A landscape with many valleys, sampled at points; each row gives a point and its height.
A ball rolls from a point to whichever of its 2 nearest points has the largest drop for the distance, and stops where none of them is lower. Distance is the straight distance between rows; heights are no part of it.
q435 height 66.9: [ 18.0 -33.5 -13.3   1.0  12.1  -2.5   4.2 -27.1 -12.2  14.7   9.5   9.6
  29.9  -2.3  12.1 -14.7  17.9 -44.7  -9.0 -28.9  42.0   8.4   9.0 -23.1
 -48.2  19.1  -1.5  16.5 -21.1]
q96 height 42.0: [  3.8 -10.1  17.6  36.5  -3.8  -7.1  14.4  22.2 -26.4  19.5 -22.6 -17.9
   6.5  33.3 -23.6  19.1  -1.6   9.5  -8.1 -18.5 -15.8  21.1  11.5  -0.4
 -13.2 -21.3   5.5 -18.6 -16.6]
q643 height 63.7: [-23.5  -1.6  33.8   0.4  13.8  -1.4  -1.5  15.5  24.0  17.9  26.5 -33.8
 -10.7  25.5 -38.1  21.2 -38.2  11.6 -32.8   9.0  -5.8  -0.9   1.7  30.0
  21.8  -4.7 -10.3   3.9  -6.9]
q599 height 56.3: [ -2.9 -33.3  -3.6 -29.4   7.0 -20.0   1.3 -24.2 -20.7  -1.6  15.8 -21.1
  12.1  28.9   0.4  13.8   2.3 -16.5 -15.1   7.5  13.7   1.1   5.1   9.6
 -17.5 -16.3 -33.0   6.1 -12.7]
q37 height 60.9: [-17.0  22.3  14.0   9.5  35.5 -14.4   0.0  39.0  62.6  12.4  -3.8  -1.5
 -46.3 -26.7 -56.7  20.5 -34.1  43.3  28.6  -3.1 -11.8  23.8 -28.1  14.0
  39.4  -9.1  24.3  -7.1  -1.7]
q528 height 34.3: [  7.0  33.3  -3.4  15.4 -15.2 -15.1 -24.1 -12.0  15.0 -34.4  -3.1  11.0
 -22.2 -21.8  -1.1  -3.4  -7.9  27.9  54.6   9.4 -21.1   2.4 -18.6  10.9
  23.9   3.6  23.6  -4.6  17.2]
q931 height 62.1: [-28.4  14.9  25.4   3.3  24.3 -15.7  -4.3  23.1  39.2   5.8   5.4 -27.5
 -21.3   5.0 -61.6  16.3 -39.1  31.9  -5.3  -2.4  -2.5  14.4 -14.1  11.5
  33.0   1.0   4.6  -8.3  -1.3]
q496 height 23.4: [-32.5  11.7 -12.1 -17.5   3.0  -0.8 -20.8 -19.9  30.6  32.7 -14.8  -3.2
  -7.0 -12.9  -2.5 -10.1  15.1  39.3  -1.0  49.9  -5.2  -8.0   6.4 -40.3
  25.9  34.3   5.4 -16.5  33.7]
q952 height 78.4: [ 33.2  19.4   4.3  11.9  -4.4 -28.1  30.3 -13.2 -27.7 -31.9   4.8   1.7
  29.4  41.9  25.0  -1.3   1.0 -63.9 -16.7 -57.9   9.7  34.7 -16.1   9.8
 -28.2 -30.7   3.0  20.3   5.4]
q623 height 47.8: [ 15.7   6.2   9.3  19.4 -12.7 -29.0   8.8  -3.4 -52.1  -5.6   1.1 -20.7
   1.6  68.2   5.3  28.9  12.0  -4.4  -1.1  -6.4 -11.7  39.8 -29.0  13.8
   8.7 -37.1  18.6 -18.6  10.4]
q352 height 23.1: [  9.9   2.0  -0.2 -14.5 -23.6   9.6 -31.0 -11.5  27.9  -3.2   7.8  21.7
   6.0 -14.5  10.0 -29.6   2.9   0.6 -16.1  19.1 -10.4 -38.3   2.4 -11.9
  16.5  39.4  14.2   3.8  14.8]
q237 height 5.5: [ 14.4   8.1 -10.1 -29.2 -47.9   0.2 -30.6  16.1  41.7  16.9   8.6  21.2
 -23.2 -18.8  14.9  -1.3  15.5   1.1  20.1  38.4 -30.4 -33.0 -17.0 -26.1
  25.2  10.6  27.9 -19.7  28.0]
q653 height 57.5: [ 21.1  37.8  -0.2  -7.1   4.6 -37.4  21.2 -11.4 -12.8 -63.7 -11.4  22.3
  -3.1   0.7  10.5 -17.4  22.8  -4.2  40.4 -14.9  -9.8  22.0 -19.1  33.6
  15.8 -24.7 -16.3  -0.4   8.9]
q730 height 34.0: [-42.1  18.9   5.6   9.3  20.2  17.9 -21.9  23.8  18.6  29.9 -22.5 -14.4
 -31.8 -21.4 -41.6  28.5 -31.3  46.8  -1.7  18.5 -15.1  14.3   2.2 -17.1
  15.2  -4.8  -1.5  -0.6   9.2]
q707 height 51.6: [ 33.6  32.5 -19.7 -38.9  -4.5 -26.9  -0.6 -11.2  18.3 -44.2  12.3  21.3
 -13.2  -1.1  41.3 -24.3  11.2  11.6  44.7   8.4 -30.0 -16.0 -17.4  20.4
  39.4  28.2   7.6 -14.9  33.5]
q92 height 26.3: [  3.3  18.8  15.5  15.5  17.2  -3.7   3.2  13.3  -4.4 -16.9   0.3   2.2
  17.1   6.9 -18.7 -10.3  -6.4  10.4   1.0  -7.7 -25.9  -8.5  24.3  27.0
  16.7  15.4  -4.6  -6.5   1.3]
q371 height 56.1: [ 28.4  13.3  -4.9  -5.5   2.6 -31.2   4.9   2.0 -17.1 -40.0 -18.9  29.0
   8.7 -10.3  -6.7  -5.6   9.2 -15.0  25.8 -15.3  -2.0   4.1  -0.2  25.4
  -5.6 -19.3  -7.9  -2.2 -14.9]
q954 height 69.6: [-23.4  17.7  -3.9  15.1 -24.7  14.7 -15.5  -5.1 -12.4 -39.4  -7.5 -18.0
 -23.3 -25.6 -10.5  24.3 -26.7  20.3  24.0 -18.3  -3.2  20.4 -19.1  -1.0
  12.7 -33.8  10.2  11.6   2.4]
q305 height 61.7: [ 18.5 -29.8   1.1 -13.7  -2.1 -17.7   1.8 -22.3 -24.7  -1.9  19.2 -12.4
  14.8  33.5  23.2  25.2  -0.3 -41.1  -7.6 -18.0  16.0  12.6  -9.7   0.6
 -39.7 -29.0 -15.3   8.9 -17.3]
q780 height 54.4: [ 28.0  49.8   2.5 -21.4  13.6 -30.0   4.8  -9.9  13.7 -62.4   5.1  18.2
  -7.1  -6.8  12.7 -23.0   6.0   7.2  34.1  -8.6 -24.6  -0.2 -16.5  43.8
  30.7  -1.5  -2.5   7.5  22.1]
q696 height 17.5: [-22.0  12.3 -14.4 -24.6 -14.6   2.8 -44.7 -16.3  26.8  17.2 -14.5   1.5
 -19.3 -27.9   1.5 -11.4  12.0  41.2  17.5  37.2  -5.6  -0.1 -33.5 -44.3
  16.2  14.6  21.6 -17.7  39.2]
q984 height 51.5: [  2.4 -37.6  14.7  18.2  -1.7  18.0  28.4  62.9  -3.4  21.2   3.4  -5.5
 -31.6  22.1 -40.3  29.8 -35.1   1.6 -30.6   0.2 -24.0   6.6 -24.6  23.9
  19.1 -40.5  -9.6  -7.0 -16.9]
q310 height 50.8: [-16.4  -3.5   0.6 -29.3  10.6  -4.7  -6.8 -10.2  -3.2  -9.0  11.4 -25.4
  11.9  12.6 -11.5  -5.4  -7.9   5.2 -20.9   0.4  10.8  -1.3  13.0  -5.6
  13.6   6.9 -23.9  11.4  -5.9]
q765 height 90.9: [  4.1  26.7  20.4  14.8  11.4  47.6  19.0  65.0  29.9 -26.5 -24.1  34.6
 -31.2 -41.3 -46.5 -17.8 -30.4   7.1 -13.8 -26.7   2.7  -6.6 -20.0  19.9
  21.7 -11.6   3.3   1.8  -6.7]
q920 height 59.6: [ -8.2  16.2   0.0 -15.1  44.0 -11.1   0.7  45.4  74.8  10.7   7.7  17.8
 -42.1 -24.8 -35.0  10.6 -27.4  34.6  22.1  24.0  -9.1  -2.4  -9.4  25.5
  48.8   7.6  30.0 -10.6  -8.6]
q526 height 52.0: [  4.3  16.7  14.2  11.2  -0.8 -13.0   4.4 -30.4 -54.8  -0.4  13.3 -33.4
  31.9  52.5  31.8  21.4  18.9   6.9   5.7 -25.4 -15.3  23.8  -2.6  12.5
 -26.4  11.9 -10.4 -13.9  18.4]
q902 height 44.7: [-25.4  12.1  -7.3 -14.1   9.9  25.4 -14.2  -1.1   3.3  -7.2  -3.5 -17.5
   8.0 -19.3  -1.1  11.3 -22.5  23.0 -17.4  -7.8  -2.8 -19.2  15.1 -19.8
   9.5   8.1  -5.7  22.0  -4.2]
q380 height 70.4: [ 31.7  -5.8  -4.9 -20.9  23.7 -17.4  10.9 -39.2 -28.6  18.6  49.7  10.5
  34.1  36.5  35.4  15.7  22.2 -28.4  -6.8 -24.7  41.2  26.7 -17.2   1.7
 -51.8  13.8 -43.9 -14.0   7.3]
q802 height 70.2: [  9.2  -3.9  -1.1   1.8  -3.5   9.1   9.2   2.9 -21.8 -25.5 -15.8 -20.0
  13.1   5.3   0.9  -0.8  -5.4 -28.8  -1.4 -42.5  10.9  16.8   1.8 -13.8
 -28.4 -18.7   0.8  27.4 -21.2]
q231 height 33.2: [  5.6  36.5 -18.8 -22.7  11.8  -4.5  25.5   7.3 -12.7  -7.3  -3.8  15.2
  19.6 -21.4  15.6  -1.0   3.4  14.9  -2.3   5.5 -16.1 -29.9  36.4   0.7
  21.2  34.6  -4.7 -13.0  -0.5]
q885 height 79.6: [-18.3 -36.7   7.3  16.7  14.1 -25.4  23.7 -24.5   6.3  35.3  15.2 -17.9
  22.2  27.9  26.4  29.0   2.3 -43.5 -32.3  16.3  19.6 -10.5  30.4   7.4
 -51.8  -0.6 -35.1   4.9 -23.7]
q916 height 48.7: [-13.3   7.1 -21.3 -37.0  -0.1   8.5  -4.0  29.9  34.7  15.4   5.6  23.9
 -18.5 -32.1   8.1   5.8  -0.7  10.7  -6.7  54.0  -6.9 -51.2  27.5  -8.9
  37.0  31.5   9.8 -20.8   8.5]
q621 height 82.1: [ -8.7  -9.2  20.3  23.5   5.5  49.7   0.0  29.9  10.6   1.4  -9.7  -2.8
   4.9 -22.2 -23.5  -9.8 -23.0  -1.6 -24.9 -22.2  10.0  -5.3  26.4  -7.0
  -4.7   1.2  11.4  25.1 -22.3]
q944 height 54.0: [ -1.4  16.8  -9.5 -30.5  17.4   3.2   1.5  30.0  40.0  -6.7  11.0  20.3
 -14.2 -32.2  -8.8  -6.5 -19.5   8.1   1.9  29.9  -5.5 -39.7  15.9  19.5
  33.2  22.8   5.3  -3.7  -8.4]
q988 height 41.9: [  6.1  20.3 -30.9 -36.1 -18.7   9.3  14.3  18.8   3.1   6.5  -2.5  17.4
 -11.4 -27.5  30.6   8.1   6.2  10.8   9.9  25.2 -32.3 -43.0  17.9 -19.9
  30.3  15.9   4.0 -17.1   7.3]
q553 height 57.7: [ -8.1 -23.4 -32.5 -27.6  12.5 -17.1  12.4 -21.2  -8.1  17.7   7.5  20.0
  20.7 -14.4  20.4  -8.5  24.3  -3.6 -10.1  35.0  33.0 -23.0  14.3  -5.2
   2.1  23.0 -42.5  -2.5  -7.8]
q749 height 56.9: [ -2.5 -34.5   3.7  34.5 -33.2  13.4 -16.9  11.9 -28.1   8.8 -11.4 -27.9
 -14.3   6.5   2.5  33.2  -4.2  -3.7  14.0 -11.2  -7.6  32.1 -17.1  -1.8
 -33.0 -53.8  11.6   7.9 -18.1]
q637 height 72.2: [ 13.5 -34.6   5.3  24.8  14.3  -0.8   8.1  -1.3  -2.0  22.5   7.9  -4.6
  14.7   2.5   8.8  -0.5  -7.6 -56.8 -10.9 -18.1  18.0   1.8  19.7  -9.0
 -49.8  14.3  -1.3  19.7 -39.8]
q73 height 38.9: [  3.4  12.8  41.6  25.6   8.2   5.4  35.5  33.7   3.4 -19.5  11.2 -18.0
  -0.7  40.2 -35.8  -6.8 -26.9 -13.2 -40.6 -36.7  -7.0  16.8  -0.9  33.9
  29.5 -16.2   4.5  -0.3   4.0]
q657 height 67.1: [ 33.7 -16.4  -8.1 -11.5  24.7 -22.8  11.2 -34.7 -18.6  29.0  41.4   4.7
  30.3  33.8  34.2  35.0   3.3 -63.7  -6.5 -23.7  34.6  28.5 -11.0 -13.3
 -49.6   0.7 -17.0   0.7 -19.7]
q982 height 76.4: [ -1.9 -15.4   0.5   5.6   5.1  36.6  12.7  16.5 -13.1  -2.9 -19.3  -9.9
   8.1 -20.0  -5.9  -8.4 -20.5 -30.1 -20.6 -42.4  12.2  -2.7  14.4 -23.3
 -28.7  -2.6   6.9  33.1 -29.1]
q135 height 47.1: [ 16.8 -35.5   2.2  -5.4   0.9 -14.1 -20.2   5.3  -0.8 -18.3 -15.2  20.9
  -5.8 -11.6 -20.4 -19.7   3.8  -9.5  19.3  -1.3   2.3   4.3 -17.6  15.6
 -17.6 -28.2   2.7  10.1 -29.0]
q484 height 59.0: [ -1.1 -25.7 -16.1   9.9   3.9  19.0   5.1 -22.7  -9.6  15.7   9.8   4.3
  41.7 -17.3  15.9 -34.2  17.0 -34.2 -16.1 -12.0  34.8 -16.9  24.2 -25.8
 -21.6  31.9  12.0  25.1 -22.1]
q508 height 54.7: [-14.2  -6.7  13.6  23.4  -1.4 -22.1 -13.3  -3.2 -24.2  32.0 -26.9 -30.1
 -23.6  25.5 -34.4  18.3   3.2  27.7  20.6  25.8 -20.7  30.9   2.8 -10.9
  -6.8 -33.4   2.0  -0.8   8.1]
q478 height 48.9: [ 25.0  27.5 -31.6  -5.8 -39.4  18.6  -4.0 -30.3 -26.9 -11.7 -11.2  32.6
   2.8 -14.1  46.6 -12.8  34.1  21.9  38.7  -4.1   3.7 -17.9 -32.8 -20.1
 -11.8   1.8  17.7 -25.8  25.6]
q725 height 63.6: [  4.0 -13.3 -25.3 -30.6  18.6 -25.5  17.2  -6.8 -19.8 -11.0  18.7  16.0
  29.0 -13.8   5.0  -7.9  15.5 -10.5 -12.3   4.5  19.9 -13.7  35.5  19.4
  12.8  30.8 -33.5   2.3  -6.9]
q119 height 35.6: [ 12.1   7.5 -13.8 -14.5 -25.7  34.8 -24.5 -30.1   7.3 -13.2  -2.5   4.3
  16.8 -16.6  30.8 -25.8  -2.7  -5.2  -6.8 -19.6   0.1 -30.5  -6.2 -18.8
  -5.5  30.6  10.3  22.5   5.6]
q613 height 74.5: [ 38.2 -13.3   5.0  12.3  -0.4 -16.9  33.3   6.1 -30.7 -10.6  18.9 -14.1
  20.7  62.6  29.9  12.2 -12.1 -74.7 -44.4 -44.5   4.0  26.7  -5.1  10.5
 -10.3  -3.1  22.9   9.5  -3.3]
q909 height 52.5: [-12.3   6.3  18.5   5.1   2.1 -15.3 -17.7 -24.9 -15.0  13.0 -13.5 -28.4
  -1.0  15.9 -17.9  -0.9   3.9  34.2  18.9  10.9 -11.0  18.7   3.1  -7.6
  -0.2  -4.2  -3.1  -0.4  13.1]
q416 height 42.4: [ 23.1  27.4 -34.8 -16.0 -54.8  14.8 -15.7 -25.3  -7.9 -15.6   9.7  21.7
 -38.8 -17.6  42.8 -14.9  25.5  24.4  58.2  18.9   1.5  -8.3 -53.5 -19.3
  13.4   2.1  19.6 -34.3  44.6]
q824 height 57.6: [  2.6  36.9  -9.9 -30.9  27.4 -18.4   7.2  30.4  55.7 -28.1   7.2  14.9
 -22.4 -20.6 -18.1 -15.6 -17.2  11.8  25.3  15.7 -12.1 -12.1   0.9  20.7
  51.7  15.5  23.8 -10.7   6.0]
q172 height 47.0: [-15.6 -28.3  27.5  22.3  19.2  24.5  39.8  57.4  13.3  27.9  24.8  -5.5
 -33.7  23.7 -46.7  14.7 -34.4  -1.7 -32.1  19.3  16.2  -3.5   2.4  49.7
  26.9 -25.6 -26.6 -18.9 -15.0]
q933 height 68.6: [ -0.5 -36.2  28.2   9.8  -1.6 -16.8   0.3  -6.1   3.6  -0.7  29.7 -25.5
  14.4  41.8 -22.2 -14.7  -3.2 -29.6 -30.2   8.9  26.7   6.1  21.3  35.0
  12.7  -4.5  -6.1  16.8  -3.1]
q546 height 50.0: [ -0.3   0.9  15.1  12.8  -0.1 -26.0  -5.8 -32.2 -41.8  13.7   4.9 -34.3
   4.8  58.8  -1.1  16.3  20.3  14.8  21.6   0.3 -10.5  29.3 -10.2  11.9
 -18.8 -16.7  -5.6 -20.1  19.7]
q655 height 47.9: [ 20.2  24.7 -32.7 -43.5 -14.5  -8.0  -6.9 -16.3   1.1  -8.8   2.1  18.4
  -2.3 -17.5  43.0  -7.0   7.5  21.9  32.3  20.7 -20.2 -29.0  -9.7  -2.0
  18.9  26.7  -9.6 -17.7  13.3]
q634 height 18.0: [  1.8  64.8 -11.8 -19.1 -12.0  -6.8   9.0   9.6  32.0 -36.6  -4.3   7.5
  -3.0 -15.6  14.6 -14.2  -2.8  14.7   9.6   9.3 -32.2 -22.5  -6.1  -8.9
  48.7  28.4  24.5 -12.7  37.1]
q684 height 37.2: [ -6.0 -38.0  25.2  44.8   7.9   7.9  23.5  34.8  -1.6  36.6 -11.5 -13.9
  -8.6  20.7 -31.3   5.9 -11.9  -1.8 -20.5  12.9   3.8   5.2  25.8  11.4
 -11.4 -12.9  -3.5  -6.3 -26.3]
q147 height 39.9: [-25.0 -31.6 -20.5 -33.0  15.1   0.7   4.3 -41.7  -8.4  45.3 -19.7  17.9
   2.2  -5.6  21.3 -10.6  49.6  20.5   1.4  39.8  34.1   2.5  -4.8 -47.6
 -25.9  -3.9 -35.7  -9.0   6.1]
q8 height 38.0: [ 14.0  24.8 -15.4  -7.3 -37.0  -2.8 -34.4 -21.9  26.0 -26.7   3.0  22.9
 -35.0 -21.7  28.6  -8.8   7.8  25.2  59.7  27.7 -13.6 -11.0 -40.1  -2.6
  18.6  -2.1  27.4 -18.9  29.3]
q539 height 86.8: [  0.0   2.7  13.5  26.4   9.8  59.6  11.4  58.9  11.0  -8.0 -33.8  27.2
  -7.5 -39.9 -27.6 -28.6 -16.0  -8.5 -20.3 -33.2   7.1  -8.3   4.3  -1.5
  -5.5   1.7   9.8  14.6 -12.6]
q753 height 42.9: [ -5.8 -13.5  35.9  34.6  10.5  27.1  44.2  53.6  -5.8  16.6  30.9 -14.6
 -13.6  45.8 -40.6   1.5 -36.3  -3.6 -50.8 -13.8   9.3   0.5   4.6  47.7
  38.2  -3.9   1.3 -13.4  -4.1]
q582 height 51.2: [ -8.0 -24.7   5.0  20.7 -12.2  29.0 -23.3  23.3 -16.8   9.6 -22.1 -18.7
 -11.1 -27.6  -4.6  15.4  -2.3   5.0   7.0 -15.1  -4.4  23.3  -5.6 -25.2
 -44.1 -32.0   6.5  20.0 -21.0]
q808 height 29.6: [-38.9 -32.1 -23.9 -23.4  -1.1   0.7  -9.5 -26.9  13.4  30.3 -14.7  17.2
  -6.8 -19.3   4.3 -28.0  39.5  10.2 -10.4  57.1  27.2  -9.7   4.5 -42.2
   5.2   5.1 -21.4  -4.7   6.9]
q831 height 71.5: [ 18.9 -23.7  24.9   8.6  -1.0  -9.4  17.0  -1.5 -17.6  -0.3  22.0 -27.0
  18.5  60.5   0.9  -4.2 -15.5 -42.6 -46.9 -19.5   2.2  15.8  16.2  26.5
  -1.6   2.3  10.7   8.8  -7.9]
q812 height 33.3: [ 16.5  13.2  26.6  20.2  12.8 -14.6  25.1  14.0 -20.2 -29.2  -4.0   1.1
  20.1  24.6 -16.7  -5.4  -4.4 -20.8 -25.8 -37.4 -15.8  11.7  19.7  36.9
   3.3  -6.5  -4.6   6.1  -0.7]
q50 height 29.2: [-46.0  16.5   4.9  -6.1  18.5   2.1 -31.2  10.7  46.1  39.7 -21.0   0.6
 -29.0 -29.1 -22.8   9.4   0.2  42.7  -3.1  49.3 -10.2  -1.0   5.9 -30.6
   9.9  12.8  13.6  -3.4  18.9]
q547 height 72.3: [ 14.2  -5.8   0.0  -5.1  20.1 -26.0  21.6 -26.5 -35.2   5.3  32.0  -1.4
  47.5  35.0  17.0  -4.2  37.0 -31.6 -13.3 -30.7  25.4  22.4  20.1  11.4
 -17.8  28.2 -29.6  -5.3   8.7]
q293 height 26.5: [-12.2   2.9 -11.5  -5.3 -21.2  25.0 -47.8  -1.3   9.9   6.3 -14.7  13.1
 -12.1 -40.8  17.2   6.3  10.2  30.9  19.0  24.7 -21.8  -8.9 -12.7 -27.5
  -4.3  -4.4  24.4   0.6  18.4]
q112 height 65.9: [-22.2 -30.9  21.0   7.5   5.1 -10.8  -2.8  -0.7  27.7   5.9  26.1 -20.2
 -12.6  21.5 -33.9  -0.4 -13.0  -4.1 -28.8  32.4  10.3   1.5  15.6  26.4
  12.9 -15.0 -22.5  14.0  -7.4]
q369 height 56.4: [ 15.3  20.0 -20.7   3.6 -13.9  18.9  -3.7 -47.9 -35.9 -19.3 -10.2   9.9
  20.6  -7.9  35.1 -12.3  21.1  13.6  22.1 -33.9  16.5  -3.2 -26.1 -21.7
 -32.9  -1.6   2.3  -3.8   6.5]
q15 height 45.1: [ 12.2   1.6   8.6  37.2 -19.6 -13.7  27.4  29.4 -31.0  -8.8 -12.6 -14.8
 -11.0  40.4 -16.5  29.4 -11.1   2.5  -4.3 -22.1 -27.4  34.9 -12.3  14.3
  16.5 -45.0   7.9 -13.1  -3.6]
q140 height 38.3: [-37.1  37.7  -4.1   1.0   3.0  27.9 -17.1   6.1  10.2  -0.7 -15.4 -17.5
 -11.4 -35.2 -14.7  26.2 -31.3  46.1   4.8  -3.4  -7.0   0.9  -2.9 -21.3
  16.6   1.6  18.2   2.5   7.3]
q794 height 30.9: [  0.1  38.8  11.5  18.3   4.2 -11.1  -0.1   1.7   7.0 -30.0  -6.1  -5.0
 -11.9  -4.0 -22.2   1.9 -17.1  34.1  23.5 -10.5 -31.3  13.6   1.0  24.9
  23.3   0.2  11.8  -7.5   5.3]
q70 height 39.5: [ -9.0  -5.5  -1.5  12.8 -22.9  36.6 -36.5  13.7   2.6  -4.2 -19.6   7.5
   6.4 -40.8  16.4   2.6   3.1  14.0   2.5  -5.8 -14.4 -11.8   0.0 -16.9
 -23.7  -8.2  22.8  22.5 -11.3]
q721 height 57.4: [-13.7 -27.3  -3.3  12.2  -1.7   8.6 -14.8 -10.6 -27.7  22.6 -27.2 -20.7
   0.4   1.0  -1.3  12.7  19.0   4.1   5.7  -8.6   9.5  26.7   3.9 -46.8
 -46.4 -23.9   7.3  10.9 -21.8]
q603 height 49.6: [-29.1 -41.1 -24.1 -12.2  10.4 -10.6  21.3 -47.2   5.3  35.1   0.5  24.5
  16.3 -11.7  33.4 -11.0  37.5 -11.8  -8.4  36.9  40.1 -14.2   2.5 -16.8
 -36.2   5.8 -50.5  -2.8  -5.5]
q426 height 69.0: [ 12.5   7.5 -11.4 -24.0  22.6 -23.3  21.0 -20.2 -36.6 -16.1  23.9  10.1
  45.1   2.9  17.7  -5.1  20.7 -33.9 -26.4 -38.2  17.4   4.5  26.2  35.5
   1.5  33.5 -34.8  14.5  11.5]
q127 height 29.4: [-32.7 -32.6  27.7  39.8  12.4   9.8  -1.1   1.0  21.4  33.5  -9.8 -12.6
   0.1  -8.4 -11.6 -10.1  -2.4  -7.5 -22.0  29.6   4.5  -8.6  37.5   5.4
 -22.9   2.4 -11.5   7.5 -15.7]
q91 height 24.6: [ 13.3  60.1 -19.9 -15.4  -4.6 -12.5  32.8  -2.4  -5.0 -32.6 -14.7  17.6
  19.9 -14.1  33.4 -15.4  22.6  16.7  20.8  -5.8 -34.8 -16.2  10.5   0.9
  26.9  24.7   3.3 -25.0  28.8]
q966 height 12.3: [ 11.5  47.4 -15.8 -16.1 -48.4   0.2  -3.2  17.7  40.9  -1.0   2.5  12.8
 -22.7 -14.6  11.2   0.9   7.2   3.8  21.4  10.3 -39.0 -20.2 -17.3 -41.5
  40.5  16.1  36.7 -30.9  41.6]
q31 height 66.3: [-17.5  15.6 -14.0  27.0 -29.6  21.3 -19.1 -18.4 -36.2 -21.8 -19.8 -18.3
  -7.6 -10.6   2.4  15.1  -0.8  12.2  29.7 -16.5   4.0  27.5  -5.4 -22.0
 -18.1 -29.0  11.5   6.2  -3.3]
q226 height 18.5: [ -0.6  -7.1  17.8  20.9  14.4   4.0  -7.7   0.6  15.7   8.8  -2.0   2.1
  10.3   0.9 -12.2 -14.8 -15.1   8.8 -12.1   9.5  -6.1 -22.6  33.7  23.1
  -3.7  30.5  -4.4   5.5 -14.4]
q694 height 34.9: [  3.9 -40.6  -6.6  -9.9  -0.5   0.5 -22.0  -5.9   0.0  -1.5 -13.9  23.6
   4.1 -17.9  -2.3 -22.8  19.1 -11.2   3.1  13.8  19.5  -9.0   3.8  -6.5
 -24.9  -5.8 -10.9  14.2 -20.9]
q453 height 63.1: [ 25.8   8.7  -6.3  -3.0  -4.4   8.4   6.8 -41.0 -34.5 -21.8  -2.8   4.3
  25.7   0.8  29.5  -3.2   6.9 -28.2  12.7 -45.2  17.7   6.5 -16.5  -8.7
 -41.4  -5.8  -7.1  20.9  -8.2]
q846 height 62.4: [ -1.6  -6.8  -5.6  21.7 -14.1  15.1 -26.5 -34.6 -40.1  11.5 -16.2 -17.6
  -5.1   4.4  11.9  15.1  12.3   9.9  45.0 -10.4  23.6  25.9 -21.1 -24.1
 -53.1 -30.4  10.4   1.1   2.1]
q56 height 13.8: [-36.5 -43.1   2.3  -8.3  -0.5   7.1 -19.3   3.9  28.8  22.1  -7.7   9.9
   2.4 -33.8  -2.1 -20.6  21.5  -6.0 -12.5  46.6  24.4 -18.6  17.0 -19.5
  -3.9   0.3 -13.4  11.6  -6.3]
q208 height 76.0: [ 12.5 -37.6  16.8  28.5  19.4  -9.4  23.1   6.9  -6.4  24.9  16.7  -4.4
  20.9  13.2   6.0  26.8 -15.3 -46.1 -30.8 -12.5   6.5  -8.8  34.9  29.2
 -44.5  11.3 -14.0  14.7 -34.3]
q54 height 48.0: [ 10.3 -11.7 -29.4 -19.6  -1.4  20.7  -5.0 -35.0 -14.7   6.6   8.2   9.9
  29.9 -18.4  37.3 -31.4  18.0 -13.3 -19.8 -13.3  22.4 -29.2   2.5 -30.1
 -12.4  28.8  -5.2  20.2  -5.3]
q605 height 55.4: [ -1.6 -44.3  22.1  25.6 -14.9   9.5  -7.6  36.0  -0.6   7.8  -7.3 -21.4
 -26.6  19.0 -31.1  21.1 -17.1   1.2 -12.6 -12.4 -12.3  20.9 -20.6   8.4
  -5.2 -47.9   2.0  10.2 -22.5]
q475 height 14.3: [ 10.0   8.4  -1.5 -20.2 -15.0 -12.0 -26.1   1.4  52.4   2.0  16.2  22.6
 -10.6 -11.4  -2.1 -26.9   6.3   1.1   4.1  38.7  -6.9 -37.5  -8.2  -1.8
  43.1  38.7  23.2 -21.4  21.8]

Where does a ball stop that starts at each point below?
q982: q226
q546: q226
q831: q988
q547: q56
q657: q696
q954: q696
q208: q237

Two balls start at each pair of points below. Name the first point that both come to, or write never.
q621 and q605: q92
q613 and q952: never
q984 and q765: q92
